Each row is a point on a landscape with many peaks, with its height.
A climber steps from a point to the highest of its 2 nearest points, and stops where none of them is higher. Distance is the straight distance between rows; heights are no part of it.
Z898 h=0.77: [161 139 138 104  97  91  88 136 170 129 103  62 144  89 144 157  80 153
 172 156  85 187 132 110 103 116 145 141 168  80 123  96 114 172 167 106
 155]
Z718 h=4.86: [ 97 161  77 145 181 139 157  75 144 175 123 133 106 111 117 151 103 141
 117 140  93 130 108 127  84 134  75 150 118  68 175 113 198 125 158 148
 137]
Z605 h=0.87: [166 120 147 118 109  99 128 143 140  86 106 112 139 105 153 181  82 159
 175 123 109 171 157 130 116 123 160 126 161 106 143 117  79 152 189 121
 137]
Z312 h=3.72: [167 160  84  86  65 142 112 145  99  99 130 190 179 121 178 159 144 180
 164 146 113 123 151  55 177 123 138 150 135 153 147 123 108 111 146 135
  96]
Z797 h=3.65: [ 93 137 144 133 173 155 126 131 117  98 125 189 131 158 136 165 121 174
 120 153 146 172 172 106 135 120  91  61  99 174 138 115 164 161 137 142
 110]
Z726 h=1.41: [ 84 133 143 110 221 142 114  87 165 159 125  54  86  92 114 116  88 113
 117 161 132 143 130 105  74 137  91 151 168 117 133 178 184 143 113 144
 164]
Z384 h=2.10: [100 102 178 137 167 112 158 166 118  76 123 181 146 138 109 155 114 150
 138 102 175 123 165 114 145 121 153 154 148 148 194 140  84 103 154 126
  85]
Z338 h=2.41: [111 138 189 148 151  86 153 144 146 133 121 147 105 137  85 146 129 160
 124 141 142 148 111 116 133  79 134 137  90 111 104 116 125 112 153 110
 130]
Z800 h=2.32: [159 100  76 121 102 149 131 138 114 149 172 145 150 173 129 103 175  92
 119 128  83 119  69 111 161 144 121  96  98 135  86 124 118 122  74 133
 112]
Z713 h=5.48: [140  98  51 176 138 142 151  82 118 153 190  96 111 144 106 107  90  80
 122 100  67 107  80 147 109 145 120 127 112  61 142 164 143 114  81 168
 115]
Z813 h=2.95: [145 133 103 105  90  84  93 156 161 128 117 123 148 119 109 145 147 161
 209 145 145 133 112  78 128 118 138 224 154 116 178  91 120 106 115 155
 109]
Z269 h=2.79: [126 117 167 148  94  96 167 136 108 102 141 137 123 110 111 175  96 178
 138 139 117 138 108 156 139 113 127  42  97 113  92  95  76 140 176 106
  90]
Z411 h=3.44: [153 144 143 126  79  95  94 155 131  89  92 112 135 106 178 114  76 142
 136 137 120  91 122 117 145 124 185 151 160  98  94 164  66 136 156 124
 155]
Z64 h=4.54: [122 143 110 146 106 108 138 123 136 120  72 119 130 103 135  93 108 116
 105  76 112  98 149 159 125 162 183 179 157  59 126 186 105 116 150 144
 178]
Z308 h=1.88: [103 141 182 116  96 112  90 141 128 107  96 156 191  90 145 100 159 119
  86 108 162 123 215 166 140 175 162  94 142 122 102 115 104 156 151 101
 154]
Z926 h=2.67: [143 123 137  97 162 143  98 131 130 150 136  65  72  90 167 121 105 105
 107 169 141  80 139 128  92 150 131 167 189 161 141 163 131 119  94 148
 139]
Z13 h=3.15: [163 136  83 107  79 126 108 130 106 114 145 107 123 116 171 117  82 149
 123 155 100  60 105 114 141 144 163 154 143 110 103 173  82 129 122 134
 150]
Z942 h=4.96: [154 144  86  81  89 170  86 144 102 130 150 125 137 110 178 151 167 135
 155 156 149  90 154  89 142 139 100 181 155 203 161  99 109  97 113 139
 110]
Z854 h=4.10: [124 136 163 175 127  87  94 162 166  99  68 125 158 108 121  98  96 130
 114  81 132 139 163 128 129 137 204 175 170  68 124 149 112 133 162 117
 182]
Z860 h=1.53: [ 89  84 204 160 183 119 104 181 144 126 128 141 156 166  87 113 119  98
  90  95 160 179 210 135 132 156 114 117 141 132 159 145 122 127 131 120
 135]
Z174 h=3.20: [148 136 122 116  84  79  87 126 193 147 112 106 165 125 104 115 164 146
 163 134 109 149  84  67 129 126 131 191 111  94 122  78 140 107 113 132
 139]
Z975 h=1.21: [162 112 112 101  69 124 136 116 153 138 124  86 153 131 137 127 175  99
 133 105  95 143 101 139 135 138 115 132 108 119 115  66  96 116 140 104
 141]
Z396 h=4.36: [145 142  80 170 136 124 220 118 126 179 124 187  97 170 101 155 139 116
 112 124 122 152 103 153 124 101  64 137  70  74 140 118 193 123 148 127
 112]
Z859 h=2.69: [112 142 112 113 121 127  64 131 156 132 121 101 135 123 141 107 113 143
 158 129 123 120 169  73 109 154 156 184 187 138 175 125 153 127 110 150
 137]
Z469 h=2.45: [114 144 120 131 165 165 161  72 103 125 109 199  99 162 118 133 142 115
 119 108 182 110 122 120 132  99  87 190 108 177 208 133 162  96 137 125
 101]
Z673 h=5.65: [117 131  92 125  65 144 132 131 103  92  95 129 182 137 149 120 124 126
 152  61  89 152 178 173 140 168 142 102 143 110 128 141  95 152 155 132
 147]
Z481 h=3.00: [152 154 128 122  60 128  91 186 125 160 132  86 134 119 165 134 142 147
 117 170  91 150 191  75 134 123 142 165 159 101  88 145 113 109 117 135
 164]
Z103 h=4.70: [116  75 163 151 162 135 124 127 135  93 139 116 102 162  94 138  97 139
 140 126 107 160 112 116 133  95  91  66  92 138 109 143 137 133 116 127
 117]
Z767 h=2.63: [121 169  58 161 138 168 168  91  85 151 135 192 122 155 146 111 120 121
  92 114 142  86 122 122 142 121 130 170 102 141 195 155 160  90 132 145
 103]
Z402 h=0.66: [157 153 155 105  71  86  46 138 175  99 104 100 148  77 141 133  88 168
 189 167 128 134 145  92 113 115 171 159 194 132 126 105 110 147 136 131
 147]
Z233 h=1.28: [104 142 100 152 161 139  91 112 136 137 162 135  87 144 139 123  93 170
 139 181 125 105  99  82 116 107 124 159 130 127 141 178 148 111 104 164
 116]
Z874 h=2.84: [121 151  39 146 100 168 181  81  94 189 151 161 105 148 160  80 147 115
  88 147 106  90 108 117 133 141 102 165 107 124 158 150 182 115 110 152
 104]
Z820 h=4.02: [159 122  80 156 107 124 202 142 109 145 152 123  92 135 139 176 101 130
 168 143  76 182 113 164 101  89 100 115 116  97 132 116 132 153 167 116
 100]
Z105 h=6.29: [ 88 101 181 109 142 111 118 123 146 114 129 167 142 134  93 123 184 137
 125 121 199  96  77 109 154 122 104 127  87 159 137  83 111 103 109 122
  96]
Z412 h=2.01: [111 175 141 149 204 140 134 129 135 142  92 144 109  94 159 144  97 122
 101 127 154 156 216 135  91 152 144 164 174 136 179 178 161 142 150 140
 136]
Z444 h=1.58: [119 128 134 122  46 141 137 187  82 146 128 149 159 139 168 109 186 135
  85 136 128 108 167 140 178 153 130  95 120 161  62 107 100 115 116 101
 134]
Z114 h=2.02: [106 181 159 145 184 139 121 135 134 123 102 169 111 104 126 127 114 154
 117 130 172 152 173 103 105 107 147 169 147 129 173 135 168 126 154 138
 136]
Z792 h=3.99: [169 158  78 158 109 134 201 103 130 150 120 235 142 156 125 135 152 134
 104  80 120 128 100 168 135 135 112 127  78  73 160  92 165  93 134 145
 104]
Z85 h=3.36: [113 145 137 109 156 153 114 102 121 112 144 168 111 143 136 148 148 174
 153 141 154 125 101 112 123 108 112 111 109 179 140 104 155 136 120 142
 103]
Z46 h=2.38: [174  94 161 102 110 138 129 176  96 130 143 110 124 125 165 134 134  82
 117 138 132 102 187 169 130 149 125 111 163 163 127 118  67 133 133 108
 136]
Z733 h=1.79: [152  84 196  93 120  83 109 171 132  78 115 160 176  97 150 137  79 126
 117 121 171 112 206 146 145 162 179 120 196 131 155 135  51 139 144 104
 125]
Z425 h=2.36: [127 154  80 121  67 143 129 138 109 163 142  72 136 115 150  84 158 106
 114 136  77 122 139 147 132 145 145 116 146 110  60 156 102 129 111 136
 161]
Z928 h=1.68: [ 90 133 146 171 183 131 109 175 162 136 113 114 137 163  98 129 111 128
 125  99 110 213 189 136 106 135 128 126 150 103 147 137 153 138 133 140
 160]
Z725 h=2.48: [183  95  93 110  66 139 160 154  89 162 172 103 144 150 152 121 195  69
 120 139  94 135  84  94 172 124 107 124 117 179  72 111  99 103 103 112
 115]
Z990 h=4.12: [124 169 143 105 120 134 107 163 120 105 133 183 169 125 157 155 132 179
 135 155 151 134 196  67 153 117 152 128 137 172 145 117 128 112 139 142
 109]
Z705 h=3.35: [156 160  78 129  77 127 126 157  98 102 133 155 159 136 183 159 109 194
 151 155  75 138 161 101 153 120 154 119 123 123 109 160  97 144 163 142
 122]
Z195 h=5.10: [125 134  77 138  60 150 116 116 127 101  85 105 148 120 152  97 105 114
 149  91  83 103 157 171 117 176 166 115 151  82 106 171  84 144 151 123
 182]
Z702 h=1.44: [130 130 143 112  32 102 168 175 104 160 105 107 144 123 129 108 185 108
  92 119 127 109 137 160 167 130 139 127 116 113  37 126  72 108 144  83
 155]
Z557 h=3.66: [156 124  95 122  72 131 199 106 116 124 109 193 184 147 154 146 169 138
 116  70 103 113 126 147 153 134 129 121  96 126 158  82 117 102 154 127
 104]
Z639 h=4.63: [121 137 137 124 141 148 101  60 138  87 131 108 121 100 122 104 150 129
 140  85 156  76  76 158 104 147 156 116 115 136 164  84 123 125 116 125
 128]
Z887 h=4.42: [136 132  64 142 145 139 195  80 118 165 158 113  90 124 130 170  91 137
 151 145  79 123  95 155  78 118  84 125 110  78 159 120 170 135 149 143
 121]
Z125 h=3.22: [ 96  63 149 158 178 171 134 130  98 120 142 109 117 181  77 121 129  64
  92 100 128 167 158 156 143 129  64  57 102 154 101 197 138 140 101 133
 133]
Z333 h=2.99: [104 106 128 145 160 174 114 143 102 139 149 105 121 176 103  88 155  70
  92 108 115 150 124 139 136 142 124  94 113 148 111 181 139 140  80 149
 139]
Z304 h=3.88: [107 121 162  86 171 129  90 118 180 142 116 118 144 147  74 117 201  97
 135 137 153 173  76  83 117 113  80 131 102 149 118  73 191 130  90 129
 130]
Z245 h=3.98: [120  65 171 142 183 131  72 175 118  60 133 139 127 147 130 125  80 133
 154 128 173 120 141 126 109 143 138  96 160 185 179 164  94 140  94 142
  97]
Z793 h=3.71: [105  72 190 117 178 129  82 180 132 103 124 161 129 161 115 141 108 108
 143 159 207 111 149 115 134 130  93 145 164 187 180 169  94 120  94 133
  89]
Z460 h=1.40: [116 112 217 162 195 111  80 165 147 113  89 167 132 123 105  93  95 101
 107 101 188 154 164 115 108 147 162 140 158 145 162 179 125 145 125 112
 120]
Z517 h=5.41: [ 84 166  93 149 178 122 126  66 166 178 127 107 143  97 113 100 113 142
 113 131  84 115 108 104  83 159  96 185 145  64 159 126 169 107 132 145
 147]
Z618 h=1.27: [111 141 186 159 186 112  65 157 144 113 112 122 119 123 117  92  88 136
 104 137 157 135 121  92 119 129 188 145 146 119 116 188 115 145 110 139
 141]
Z694 h=6.25: [107 136  74 158 143 131 141  89 136 178 147  97 122 139 118  79 112 110
 108 116  77  93 107 136 109 156 118 167 141  65 159 181 135 122 113 152
 133]
Z102 h=2.31: [110 148  93 136 157 175 162  94  77 149 121 109  84 114 161 106 114 105
  87 150 130  88 155 156 101 145 122 136 140 157 153 174 167 140 118 135
 139]
Z616 h=5.21: [ 77  70 156 144 133 116 156 133 128 117 150 146 144 155  97 160 141 116
 118 108 126 153 106 128 146 144  83  52  97 138 130 100 121 128 136 115
  98]
Z572 h=5.29: [103  79 178  91 151 139 118 120 142 130 125 131 113 155  96 176 143 117
 157 170 170 156  96 128 139  75  47 121 105 192 105 121 148 145 105 126
 128]
Z300 h=3.13: [128 118 100 129 111 128 110 135 139 110 147 175 141 169 123 134 136 162
 159 119 137 134  96  92 140 127 122 148 109 143 166 113 136 105 111 148
  98]
Z838 h=3.47: [115 134 202  94 195 148  78 106 153 127 128  74 106 107 104 119 139  79
 114 128 170 152 145 152 100 126 118 111 134 167 127 101 176 157 109 108
 149]
Z806 h=5.12: [142  91 100 186 140 140 163 117 107 112 150 154  97 173 107 140  98 123
 144  81  98 116 100 161 131 121 112 102  93 102 166 133 135 116 128 142
 109]
Z156 h=1.42: [121 149 135 136 182 118  99 132 165 144 160  83  85 144  88 139  91 146
 130 189 109 138  97  81 116  86 106 142 125 123 104 177 157 116  83 166
 145]
Z545 h=3.33: [137 148 147 119 123 125 107 188 154 159 128 112 108 133 130 172 122 166
 122 180 112 176 178  82 129  94 119 162 151 128 139 117 133 127 130 134
 139]
Z699 h=1.84: [ 92 145 107 183 185 132 163 169 154 156 106  93  87 147  93 129 112 121
 115 119  95 187 168 146 103 126  92 137 150  69 130 177 166 135 139 146
 149]
Z958 h=2.03: [136 148 226 102 116 102  65 154 117 114 109 141 149  77 158 106 150 133
  74 147 189  76 204 161 150 143 175 115 166 141  90 118  68 131 133  90
 148]
Z945 h=4.28: [135 109 178 120 155 132 132 112 120 107 136  83  97 120 117 103 125 105
 111  89 154  86  96 169 130 142 164 109 114 135 100 114 115 123 117 114
 139]
Z565 h=0.47: [126 201 115 118  98 106  96  93 169 127 107 145 160  86 143 139 155 183
 122 127 103 133 127 117 124 135 165 123 110  73  90  67 166 159 156 122
 175]
Z749 h=1.99: [ 97 128 104 153 172 170 173 107 128 164 105  94  88 153  95 153 114 106
 123 125  95 174 160 175  93 133  69 121 129 113 135 168 181 148 135 133
 159]
Z51 h=2.64: [176  86  92 111  83 117 198 149  96 175 164 113 120 132 123 123 180  78
 121 167 125 148  65 122 160  93  97  89 104 155  38 108 122 113 111  91
  99]
Z391 h=4.57: [113 149 139 155 155 136 101  92 127  80 120 159 145 110 123 112 111 164
 140  72 133 114 131 132 115 137 172 114 129 112 170  98 142 142 144 125
 128]
Z909 h=2.22: [105 158 108 159 191 134 108 117 126 131  92 118 143  92 166 112  71 154
  96 137 116 125 178 114  88 175 167 159 189 116 168 213 150 140 131 154
 135]
Z354 h=4.88: [129  87 143  91 171 170 168 104 107 150 136 105  92 166  86 172 135  83
 107 165 139 151 116 126 132  71  62 119 106 165  74 138 159 152  94 128
 156]
Z307 h=5.03: [147 154 121  81 106 155 137  90 110 106 128 132 133 113 168 131 163 128
 136 101 154  74 113 157 140 137 132 123 109 176 155  66 125 111 130 112
 126]
Z609 h=1.09: [127  86 154 143 114 105 205 176 105 112 108 147 145 129 147 149 119 123
 115  85 133 140 182 176 161 148 148 133 143 114 151 151  61 105 178 105
 123]
Z145 h=2.58: [ 92 110 215 149 144  88 153 146 138 105 134 149 117 108 112 150 114 180
 109 136 151 119 113 146 150  91 138  86 106 128 107 100  79 120 163 116
 116]
Z38 h=4.31: [112  84 157 150 157 155  77 118 104  56 147 152 141 139 126 117  85 146
 139 111 158 100 100 136 123 140 153  65 119 159 165 130  91 133 107 138
  82]
Z591 h=1.73: [106 130 158 112  87 140 142 138 119 139 117 135 164 134 143 114 180 109
  83  91 134 122 182 162 148 155 155 113 118 138 123  85 107 121 132 112
 144]
Z488 h=3.70: [137 115 183 116 183 126  55 149 158  81 133 147 133 122 135 132  72 142
 157 136 162 149 170 141 101 141 142  72 172 167 154 132 119 176 117 132
 106]
Z78 h=1.94: [139 106 170 112 125 101 129 167 124  56  96 165 182 103 124 156  82 133
 163  96 173 122 188 113 158 142 171 160 187 140 188 133  67 126 163 119
 101]
Z198 h=5.73: [ 97 107 170  89 148 104  81 136 165 131 111 117 126 137  93 142 178 135
 182 150 216 129  90 123 151 106  67 119 103 198 118  82 124 118  97 145
  96]
Z464 h=2.16: [135 117  76 138 108 151 181 129 115 160 155 144 141 158 106  98 188 100
 100  98 102 138  71 146 137 142 108  45  69 130  62 128 162 134  88 143
 103]
Z703 h=5.52: [143 177 101  69  96 142 103  95 116 104 121 150 151  94 163 125 168 160
 142 123 169  79 127  99 150 146 148 181 135 166 180  83 143  97 120 140
 116]
Z960 h=2.35: [126 144 109 149 158 119  90 102 148 118 165  86 128 127  80  90 131 125
 115  97 107 121  63 123 125 132 141  95  86  66  83 144 156 125  95 138
 151]
Z390 h=2.44: [109 165 111 140 150 111  71 110 169 133 104 127 157  73 151  98  65 163
 133 143 123 129 168  85  91 166 179 148 199 106 142 146 165 169 129 149
 155]
Z31 h=2.77: [158 137 151 113 100 110  73 181 145 132 125  84 145 125 149 125 114 129
 118 160  89 161 197 119 152 131 148 126 173 106  69 173  90 143 115 131
 159]
Z44 h=3.16: [140 114 130  84  76  98 163 134 103 102 140 177 154 100 166 176 160 157
 136 141 155 113  99 123 157 133 120 103  98 163 107  56  83 102 159  89
  97]
Z617 h=4.18: [119 134 120 114 144 146 135 106 171 178 103 144 145 157 113 111 198 107
  95 124 111 157 107  92 121 145  94 136  86 140 126  98 203 119  89 132
 136]
Z178 h=4.00: [ 78 163 154 190 196 141 123 118 133 103 113 173 117 123 102 142 114 177
 122 113 145 187 141 136 104 109 115  58  80 134 123 130 191 160 160 124
 120]
Z948 h=0.82: [106 150 156 136  84  97  45 120 169 101  96 129 176  90 112  61 109 129
 136  93 162  97 131  98 121 146 203 166 168 127 142 115 158 149 128 136
 160]
Z587 h=3.96: [143 109 128 153 159 132 191 111 114 140 140  68  64 120  94 104 125  66
 103  91 119 106 108 181 120 106 144 115 116  96  90 156 121 129 115 125
 145]
Z647 h=4.03: [132 141  44 149 117 122 167  75 116 154 142 118 131 102 148 134  75 151
 159 134  65 115 114 158  83 161 112 125 139  64 138 137 135 152 160 143
 134]
Z398 h=2.15: [117 121  78 154 142 170 193 113  90 154 138 119  72 168 141 116 120 106
 115 108 119 135 152 179 124 120  94 113 129 153 127 165 170 156 120 133
 125]
Z675 h=4.68: [153  89  86 182 126 134 217 110 107 162 143 159  88 180 100 141 126  72
 133 106 111 138  98 182 129 100  57 113  79 107 148 117 159 120 122 116
  97]
Z503 h=1.85: [153 124  71  97 141 151 139  75 160 175 145 113 103 129 125 168 161 100
 144 160  87 131  66 116 107 135  69 138 114 147 144  90 182 124  99 142
 120]
Z478 h=2.89: [156 144 126 114 118 118 115 157  99 151 131  86  74  91 181 113 100 140
  98 169 128  62 126 104 127 127 166 166 168 140 110 181  96 111 100 135
 141]
Z634 h=3.45: [133 138 145 139  94  87 103 162 181 125 116 129 169 149  94 111 129 145
 142 100 106 165 135  90 154 120 153 150 122  75 113  85 112 124 139 125
 154]
Z597 h=3.69: [144 118  89 129 156 146 187 103 100 139 164  59  62 105  91 134 108  67
 138 117 115 123  99 178 103  97 128  61 118 114  79 159 156 147 119 124
 124]
Z961 h=4.69: [ 89  43 167 149 151 134 144 126 105  80 151 143 121 145 120 135 102 115
 116  97 151 103 133 152 128 150 127  57 107 148 166 122  78 114 125 116
 108]
Z980 h=3.34: [108 156  52 175 102 138 160 159 106 172 149 140 127 176 145 112 144 157
 129 157  72 141 126 125 131 132 121 113 119 117 100 180 161 132 105 161
 117]
Z430 h=4.35: [104 103 144 169 194 153 125  86  97  99 125 154  97 163  91 126  99 152
 131 106 145 166 113 140 115 103  75  81  73 133 139 160 168 143 137 120
 123]
Z172 h=1.15: [107 143 145 171 181 135 102 137 109  92 138 179  92 145 122 123  82 175
 129 150 158  83 102 105 123  97 154 146  87 139 155 170 122 123 116 153
 109]
Z900 h=2.19: [117  96 206  91 136 109 104 160 121 130 139 144 136 119 142 125 149  92
  76 144 190  91 188 151 155 150 125 116 160 162 138 113  82 103 122  92
 133]
Z940 h=5.66: [162  72  73 195 119 139 179 111  77 129 163 109  90 162 115 100  95  80
 143  92  89  92  76 192 122 122 138 104 114  90 153 163 100 131 106 137
  96]
Z722 h=5.74: [ 93  72 166 132 148 111 144  99 140 109 137 175 145 144  86 137 169 132
 113 115 161 131  54 110 141 130  82  78  57 132 121 106 141 110 104 121
  90]
Z252 h=3.07: [139 158  53 144 107 129 187 128 112 207 150 159 116 160 146 106 170 110
  91 161  98 122  92 109 145 124 101 147  93 106  82 145 183 104  96 144
 116]
Z701 h=1.20: [129  92 132 153  89 112 207 159 102 136 133 123 119 150 122 122 136 112
 136 101 110 142 134 183 149 131 128 134 114 113 123 122  85 122 145 118
 129]
Z491 h=1.10: [183 106 126  89  38  88  97 100 130 106 113 104 167 129 139 123 150  98
 175 106 104 111  59 111 147 129 134 162 116  93 108  95  59 120 175  95
 139]
Z37 h=1.66: [136  72 229 113 145  94  96 163 149  84 123 118 138  93 149 138  66 127
 111 115 192 109 143 158 137 147 161  83 168 140 130 130  47 136 121 106
 118]
Z823 h=2.00: [168 119  45 112  76 156 148  82 124 190 173 113 133 143 170 139 163 112
 140 143  73 137  92 107 125 143  97 131 128 149 129 100 143 113 127 139
 113]
Z781 h=2.21: [ 99 171 135 157 154 127 135 135 117 147 119 147 108 134 120 110 139 156
  90 131 116 131 137 124 124 113 144 149 101 104 121 138 158 129 135 143
 147]
Z509 h=2.17: [155 138  33 111  39 139 160  94  92 185 144  75 142 115 166  98 166  99
 136 141  63 108 103 140 122 162 109 143 142 104  92 125 127 129 133 129
 139]
Z196 h=3.64: [136 145  35 174  93 127 173 118  93 159 177 149 116 140 147 111  91 157
 153 154  77 110 108 148 115 128 128 105 116  83 103 171 147 144 123 150
  99]
Z878 h=1.32: [155 124 112 121  49 113 199 143 108 159 127 112 146 136 113 120 189  99
 119 101  97 142  95 161 158 142 135 124  93  88  67 105 106 118 141  92
 137]
Z803 h=2.54: [ 93 144 119 139 182 136  65  90 156 144 154  80 122 112 112  57 132 104
 108 113 133 108  76  98  98 138 164 143 124 113 121 164 161 125  71 136
 150]
Z15 h=2.80: [159  76 149  98 119 128 184 150 112 154 160 114 117 129 123 170 161 105
 134 178 144 127  66 125 148  89  77  84  92 179  76  84 100 115 121 100
 100]
Z119 h=2.20: [131 148 112 109 133 117 122 107 149 147 150  77 150 120  89 103 168 103
 102 104  90 144  81 134 138 112 154  71  83  86  47 108 145 122 108 138
 149]
Z267 h=3.67: [105 121 167 103 180 136  93  84 173 134 122  72 106 129  76 124 165  72
 137 119 172 139  92 131 105 114 107 152 128 150 128 104 180 126  91 125
 140]
Z197 h=4.55: [143 128 148  85 116 151  69 166 123 113 139 141 132 122 151 143 143 137
 141 146 160 107 186 110 139 125 123 146 175 198 156 109 114 107 112 133
 104]
Z136 h=2.90: [147 106  91 115 118 146  98 123 153 134 147  98 133 161 138 123 130 119
 168 122 100 142 140 100 123 136 119 163 152 162 171 101 134 110 113 146
 123]
Z367 h=1.00: [150 128 127 102  69 104  81  97 131  72 103 129 158 117 140 109 137 119
 163  85 137  68  85 131 141 139 171 175 134 107 146  93  83 120 143 111
 144]
Z648 h=3.26: [ 98 167 203 107 167 103  68 111 177 134  88 117 125  76  86 106 139 117
 130 137 192 168 140 127  96 115 147 141 134 162 147  75 191 170 132  97
 147]
Z840 h=2.53: [150 136 120 108  85 139  90 186 108 147 158  77 142 145 143 105 160  86
 100 143  97 146 173 150 149 150 151 102 157 132  41 170  84 131  96 132
 153]
Z200 h=3.05: [134 134 120 142  68 103 154 176  88 121 149 152 153 127 160 140 117 177
 139 156 103 145 130 128 157 121 133  75 108 138  61 122  73 143 167 114
 105]
Z270 h=2.96: [165 106 142  85  82 100 180 149  94 139 146 143 120 111 158 185 157 129
 139 198 153 124  84 129 149 105  81 107 112 186  97  58  84 107 162  78
  95]
Z500 h=5.06: [104 174  94 164 127 140 134 111 119  88  94 161 185 122 122 120 122 157
 128  64 111 148 185 156 131 152 171 117 137  95 146 136 140 140 176 136
 148]
Z861 h=3.04: [ 95 197 197 131 153 109  84 129 165 149  99 149 141  86 106 117 154 166
  93 164 168 159 134 104 131  89 159 146 102 128 103  83 170 143 146 100
 138]
Z631 h=3.46: [120  96  92 143 179 165 167 120 100 133 153  79  85 147  64 127 123  61
 132 106 124 158 133 176 129  90  83  51 111 138  60 184 162 150  98 134
 139]
Z101 h=2.76: [105 123 120 124 136 178  67 117 120 126 141  96 148 160 144  47 143  92
  77 112 123 113 120 119 134 153 176 135 127 150 139 143 144 121  73 142
 150]
Z691 h=0.57: [147 161 132  95  62 100  60 116 162  99  98 144 179  90 145 136 120 183
 164 147 118 134 142  85 141 112 173 145 144 115  97  80 124 154 166 115
 148]
Z650 h=2.49: [141 118 110  95 149 162 135  95 103 136 141  99  74 121 171 137 134 104
 137 153 140  71 141 149 111 134 112 147 158 188 158 135 130 126 104 130
 134]
Z408 h=3.38: [120 103 121  93  70 110 179 104 126  96 118 187 196 108 148 154 188 142
 120 105 151 111 114 115 172 158 123 110  98 155 160  61  96  89 155  92
 101]
Z399 h=3.68: [136 165  91 141 125 113 170 165 130 156 126 123  96 122 140 178 112 158
 146 187  78 176 137 120 117 105 113 151 123  93 126 122 140 146 155 130
 129]
Z613 h=3.48: [112 113 197 127 210 138  53 110 152  85 114 133 108 113  97 136  83 145
 164 132 204 156 124 129  88 100 104  74 149 177 145 131 155 164 119 130
 108]
Z201 h=0.92: [123 142 100 101  76 113  60  66 156  88 107 118 170 112 128  73 120 120
 164  96 130  81  97 107 120 162 192 180 149 102 166 111 134 136 127 134
 149]
Z118 h=1.16: [104 130 200 174 198 139 103 133 106 101 116 161  71 131 117 104  89 140
 119 141 176 118  92 109 128 106 157 130 107 141 117 211 119 123 117 126
 108]
Z853 h=1.56: [120 134 104 118 186 131 134 105 150 155 156  56  84 116 107 141  85 128
 119 165  91 134 109 118  92 111 112 123 152 106 100 166 148 150 121 143
 144]
Z336 h=2.75: [159 129 124  93 124  97 133 149 138 113 125 132 105 116 125 170 146 166
 214 156 170 109  99 128 135  87 111 182 141 143 170  92  85 106 150 138
 104]
Z93 h=2.28: [122 139 139 111 160 157 206 116 113  95 120 173 130 135 118 167 136 136
 122  90 174 114 167 129 154 118 114 156 122 162 215 114 124  94 157 121
  80]
Z592 h=1.71: [117 152  91  94 141 137 117  97 153 170 151  74 100  98 137 154 126 147
 128 192  83 131 117 101  81 124  75 133 140 132 124 116 181 143 116 137
 125]
Z446 h=4.52: [120 127 121 123 151 159 174 105 113 176 114 136 112 170  97 136 179  86
  90 140 131 157  97 131 123 105  61 135  75 143  83 141 198 121 104 124
 152]
Z358 h=2.43: [150 161 147 104 114 115 174 147 148 151 115 172  98 128 114 182 159 163
 131 175 138 122  82 117 129  81 110 163  78 116 121  83 147 105 151 118
 114]
Z182 h=0.98: [162 136 133 115 101 110 195 145 105  90 101 149 142 104 145 174  91 155
 156  85 110 143 166 169 145 127 158 136 156 109 152 122  70 139 196 116
 126]
Z343 h=2.55: [180 120 155 101 111 126  88 161 127 119 120  95 132 110 177 131 109 111
 119 142 118 112 199 148 126 152 160 124 189 139 121 143  99 150 118 129
 153]
Z116 h=3.77: [134 127 154 138  75  89  78 144 163  99  91 102 166 133 115 100  93 117
 156 108 106 133 142  90 136 136 185 166 163  71 109 151  85 141 140 121
 178]
Z355 h=2.59: [171 142 122 107 109 105 187 132 121 127 109 161  98 104 139 188 143 148
 158 147 137 114 107 147 119  82 124 180 103 122 171  72 110  93 168 108
 100]

For each start below, name the point where the climber stops.
Z909 => Z105
Z838 => Z105
Z781 => Z703
Z823 => Z694
Z800 => Z940
Z898 => Z694
Z367 => Z694
Z384 => Z694
Z699 => Z673

Call two points neighbours if one is among the 2 nearest of the other. Go from one point of each pair to the other, from neighbour to neighbour, staying as high as possible. Name the lowest point that can't be avoided.
Z673 / Z694 => Z464
Z673 / Z703 => Z391
Z694 / Z940 => Z713
